A landscape with many valleys, sampled at points; each row gives a point and its height.
A ball rolls from a point to the lowest of its 2 nearest points, and stops where none of them is lower. Distance is the straight distance between rows; heights are no part of it.
Bolir height 356: [173 155 140 124  76 176 117 145 133  74 170 138  99 115 137 158 154 165
 115 162]
Dinu height 363: [ 95 156 172 130  99 110 146 138 101  98 123 122 172 178 154 118 154 170
 117 152]
dag height 517: [159 126  87 110 189  63 139 136  87 136 101 137 143 130  91 123 118 129
 169 108]
Kubo height 204: [ 95 111 163  64 146 125  76 158 138 167 124 119  95  64 137 114 137  80
 122 107]
riv height 290: [157 139 121 149 122 153  95 159 110 108 163 127 149 112 140 135  94 116
 161 165]
dudu height 270: [ 86  89 180  92 126 102 130 114 147 154 131 139 152  89 144  89 165 121
 103 110]
mal height 211: [143 133  75 124 175 124 105 113 136 147 141 137 162 145 115 105 121 122
 133 110]
zozib height 415: [147 144  48 146 102 158 124 119 150  93 139 162 126 143  99  80 108 146
 119 137]
Dut height 165: [135  87 101  90 136 118 117 160 147 159 120 105 118  33 108 103  76  77
 147  95]
zurev height 542: [115 120 156 114 152 111 170 129 113 209 100  98  91  94  84 128 122 107
 166  99]
nikul height 149: [145 133 149 143  93 181  95  96 145 132 170 141 106 146 189 157 156 177
  69 193]
poped height 537: [133 105 149 102 150  90 176 140  85 156 105 130 121 114 121 149 186 121
 137  73]
Bobig height 441: [163 121  82 152 182 101 129 117 100 181 111 117 140 150  76 132  58  86
 175 115]
Rifo height 536: [ 95  88 142 114 120 144  95 139 154 116 152 135 138  80 146 139 172  87
 105 124]
zag height 285: [ 90  99 182  90 110 122 154 111 145 146 145 129 172 127 176 126 181 106
 109 117]
Zakup height 191: [140 143 108 151 129 150 102 109 149 117 163 135 135 149 173 137 139 148
  95 117]
Ler height 365: [161 154 134 172 100 152 116 106 107 111 177 141 156 198 154 159 120 180
 113 208]
sekep height 585: [131 129 115  83 137 108 125 140 154 109 122 141 139  93  94  94 149 144
 127  89]
Mirid height 478: [107 121 119 145 186  55 172  85 108 207  71  85 130 120  67 138  86 133
 149 111]
Lem height 446: [134 114  49 137  96 195  95 169 163 105 153 142 112  78 134  97  99  94
 129 129]
mude height 47: [111 119 204 117 127 103 132 143 112 184 116 105 155 172 137 129 139 161
 108 139]
tane height 26: [128 103  95  93 212 100  94 152 134 202 122  91 115  73 109 122 123 109
 145 114]
Konev height 391: [143 131 143 147 132 120 159 139 132 106  99 113 114 126  89 161 122 105
 152  78]
fizu height 178: [111 133 156 129  66 170 145  91 139 133 173 126 111 173 229 179 174 179
  57 203]
dape height 507: [121 106 112 157  97 168  99 134 164  75 154 133 126  79 135 138 162 111
 105 141]
dipi height 250: [104 153  79 172  91 175 154  84 135  81 156 148 119 179 152 140 180 158
 118 170]
rak height 430: [145 141  49 149  74 176  82 169 146  70 164 145 117  97 156 115  99 129
 129 147]
Resig height 187: [109 154 116 126 132 159 134 128 155  90 134 110 140 186 122 162 171 141
 139 129]
dap height 207: [135 136 146 122 108 155 124 136 137  72 104 162  86 151 176 109 115 124
 124 152]
dazi height 152: [ 97 154 162  96  45 172 108  97 151  99 159 133  75 114 235 169 153 156
  69 170]
Dimo height 355: [ 79 141 190  97  90 120 138 154  96 102 125 125 146 157 170 122 154 130
 138 141]
zeniz height 410: [173 136 121 164 161 116 135  93  97 153 129 142 141 191  97 139  74 105
 146 111]
legom height 321: [177 120 154 125 102 168 113 154 110 110 168 142 118  95 138 139 137 115
 136 145]
Rer height 315: [103 128 132 147 173  80 154  95  99 166 102 128 172 204 110 132 139 124
 134 103]
Rin height 451: [155 132  62 138 132 136 111 149 149  95 109 148 114 125  82  79 106 140
 121  90]
duvev height 545: [115 126 161  99 134 128 156 138 111 134 121 139 127 159 139 137 208 135
 121  91]
Fubav height 348: [ 87 131 187 122 115  88 132 157  91 132 118 103 141 112 153 128 131 110
 156 112]
Muku height 382: [150 169 118 151  96 160 125  89 115  92 152 139 122 198 190 175 110 196
 106 223]
Gaz height 462: [152  94 102 141 163  92 153 126 131 171  92 116 121  78  45 105 103 137
 145 117]
gonuk height 159: [136 137 175 112  71 175 134 121 155  63 123 143  87 138 188 148 123 142
 105 174]
Puvi height 401: [143 171 109 152  86 157 124 120 119  49 136 134 122 162 175 164 119 168
 131 178]
nuzo height 407: [124  93 117 148 185  89 169 101 121 168  88 122 133 140  61 116 125 119
 147 123]
deruk height 322: [127 138 100 187 123 168 118 124 158 104 103 137 104 168  92 116  70 114
 123 120]
nulug height 540: [123 148 116 131 120  99 153 119 109  97  97 134 149 153 101  97  87 127
 164 115]
Dib height 332: [147 149 116 168 126 161 100 118 104 125 167 141 146 161 146 117 108 144
 132 195]
liga height 398: [171 144 124 165 164 108 120 116  96 123 128 142 145 184 127 153 119 117
 119 104]
sop height 381: [164 120 156 162 121 132 141 115  82 120 150 147 166 207 166 155 161 163
  97 177]
patok height 247: [122 155 111 145 142 148 159 103 131 105 132 127 143 221  76 161 150 128
 139 119]
gogo height 509: [121 120 134 110 188  71 162 114 101 223  88  81 101  96  91 148 122 132
 150 107]
fito height 473: [147  86 101 124  91 178  87 153 167  99 161 156 103  56 126 114 129  98
 107 140]
Rigof height 188: [157 139 106 144  98 189  94  97 172 100 169 145 102 126 179 149 128 159
  77 163]
zikop height 549: [ 80  94 189 120 105 104  83 142 116 135 137 110 124  69 145 148 170  85
 106 122]
Bamev height 318: [121 169  53 171 100 171 150  71 119  72 150 155 121 205 139 131 125 147
 126 176]
sez height 552: [101 132 176  84 138 107 113 160  95 139 144 124 133 117 142 134 205 136
 110 115]
tik height 138: [112 130 174  91  59 163 104  99 149 107 169 139 113 109 217 160 158 110
  76 144]
ledi height 558: [128 153  97 161 153  62 149 107  91 104  90 135 140 180  61 122  72 125
 158 104]
fedun height 74: [111 128 204 122 122 159 109 144 126 166 136 122 125 166 150 122 126 149
 116 165]
lusu height 519: [128 129 135 132 118 130 154 122 133 129 122 144 134 133 134  66  78 103
 156 121]
ganon height 337: [106 143 149 125 142  82 123 147  79 169 139  99 148 109 124 128 109 125
 173 112]
mut height 361: [146  92 186 116 124 127 129 155 116 123 138 134 116  71 112 137 137 114
 136 140]
Fur height 60: [ 99 105 206 109 150  79 129 145 117 190 118  81 147 113 133 165 146 136
 116 124]
gom height 289: [122 156 142 154 112 155 130 112 155 108 114 129 122 185 125 116  86 143
 119 129]
Zok height 421: [134 109 162 112 131 128 133 154  99 147 136 131 134  92  93  92 124 121
 164 161]
Futud height 445: [122 120  82  61 173  47 166  99 118 206  81  96  99  41  92  97 115 153
 159 123]
sala height 176: [ 92 106 140  68 156  96  91 145 138 185 144  89 115  37 131 151 146  79
 136  96]
div height 150: [ 98 134 118 136  64 185 152 102 141  76 158 138 108 141 181 164 205 167
 101 170]
vuzed height 342: [127 144 182 160  68 137 117 117 154 113 142 111 132 106 141 124 117 151
  94 120]
mes height 323: [107 144 153 161  96 147 104 107 182  87 113 121 130 134 144 116 122 157
  88 145]
gev height 316: [160 171 107 217  98 155 139  93 123  99 147 137 118 184 120 156 101 139
 116 125]
dev height 570: [114 107 181 108 142 125 155 134 110 207 115 114 105 134 124 123 139  96
 140 111]
Tamez height 110: [141  99 138  98 161  78 134 135 151 165  96  97 128  43 117 122  79 111
 138  90]
bepib height 84: [ 89 148 127 121  87 163 111 115 161  61 142 135 112 128 184 158 181 147
  86 141]
Ber height 532: [122 114 102 166 107 138 136 121 148  77 148 126 162 101 124 143 147 101
 121 121]
bako height 146: [133  95 167  99 148  94 111 129 147 157 127 105 146  62 136 159 121  94
 120  82]
geli height 616: [138 133 122  70 144 141 148 153 174 122 105 118 130 124  73 107 120 135
 165 108]
Neviz height 417: [125 174  76 154  82 171 103 139 125  63 152 138 120 137 168 138 107 122
 146 142]
Zug height 330: [ 86 102 121  86 170  72 134 129 136 193  91 102 121  52  91  83 132 135
 141 128]
bekuf height 565: [117 125 156  48 128 109 114 155 129 131 148 124 131  77 112 111 167 142
 138 112]
pezul height 120: [103 132 182  98  76 165 114 131 147 100 139 139 111 127 170 143 167 131
  92 133]
Tufir height 112: [149 111  89 108 178 131 109 147 138 198 127 107 123  87  98 113  86  92
 159  99]
zura height 195: [103 154 135 157  91 158 149  88 134 124 136 136 116 228 209 166 167 180
  60 194]
boba height 471: [128 151  81 143 164 119 105 160 111 122  93 143 105 135  75  93 119 138
 145  94]
rolun height 651: [179 130 115 108 156 154 121 153 144 108 112 135 131 153  72 107  94 126
 155 143]
zasig height 109: [ 94 139 122 130 153 168 121 138 162 123 131 111 120 138 112 132 158 117
 133 110]
nefez height 111: [126 133 184 128 107 164 114 122 135 141 144 144 125 187 179 126 153 170
  76 183]
dazer height 304: [103 132 141 146 135  92 162 106  93 153 133 133 178 169 151 105 129 121
 143 115]
mefi height 303: [161 102  95 156 144 103 125 163 107 138 124 145 118  54 103 116 111  98
 153  94]
zep height 481: [141 113 134 108 104 161 164 141 123 123 138 148 130  87 107  77 118 108
 163 130]
kiz height 291: [146 161 116 189 121 149 148  85 127 105 138 139 149 233 102 176 112 145
 117 144]
goza height 309: [104  95 132 123 168 104 142 128 125 151  88 143 123 118 100  93 149 117
 133 122]
badar height 516: [150 136  40  94 182  86 132 156 120 175  72 103  93 102  71 121  69 117
 163  70]
Kemim height 164: [116 130 132 132 153 131 109 125 155 140 134 119 149 131 148 125 135 123
 112  97]
vup height 293: [133 115 167 121 113 128 165 111 113 140 151 147 156 153 179 115 140 108
 121 118]
favep height 362: [163 138  51 175 122 161 127  90 136  71 149 175 132 181 119 121 119 133
 117 166]
famu height 529: [138 119 132  92 176  52 171 136  74 151  92 126 141 116 104 135 154 138
 162  97]
gosu height 358: [130 139 112 164 159 135 139 121 154 106  81 120 118 174  81 148  93  90
 148 101]
rinad height 248: [141 116 109 138 126 143 100 148 145  77 117 151 110 124 151 102 102 106
 119 140]
poz height 254: [148 148 144 142 116 147 145 128 112 106 105 161 114 179 139 114 120 140
 124 144]
Fesol height 80: [ 86 119 184  75 142  43 129 149 104 195 106  76 128  65 128 149 151 140
 139 108]
gav height 547: [140 125  88 177 113 136 132 138 175  74 115 112 154 106  98 145 104 114
 139 116]
nid height 275: [132 107 122 147 124 126  90 158 130 111 122 130 117  75 130 107 105  94
 121 101]
sise height 390: [162 135 128 156 137 103 141  97 110 107 130 160 179 205 147 142 133 158
  98 126]
Tubiv height 494: [144 137  66 119 164  91 141 143 106 140  85 136 103 125  73 105  97 113
 166  74]
rel height 166: [159 127  69 102 154 141 106 147 152 157 147 123 142 115 118 103  84 101
 135  77]
lov height 360: [158  96  64 121 173  78 147 150  95 170 106 119 106  44  69 118 111 120
 163  99]
limep height 220: [ 88  82 163  94 143  84 136 132 142 161 101 124 126  70 101  99 144 117
 120 116]
dosom height 317: [131 150 126 130 137 120  99 163 101 130 159 105 169 126 118 131 101 134
 176 141]

For each start below, name the point where the ball stops.
Rifo => riv
duvev => bepib
rolun => bepib
zeniz => riv

Call two points neighbours if one is among the 2 nearest of the other. Go from one point of each pair to the other, from neighbour to neighbour, staying as low as possible. Name the highest point that can't be avoided.
tane / Tamez => Dut
mude / zasig => Zakup
zasig / Tamez => mal
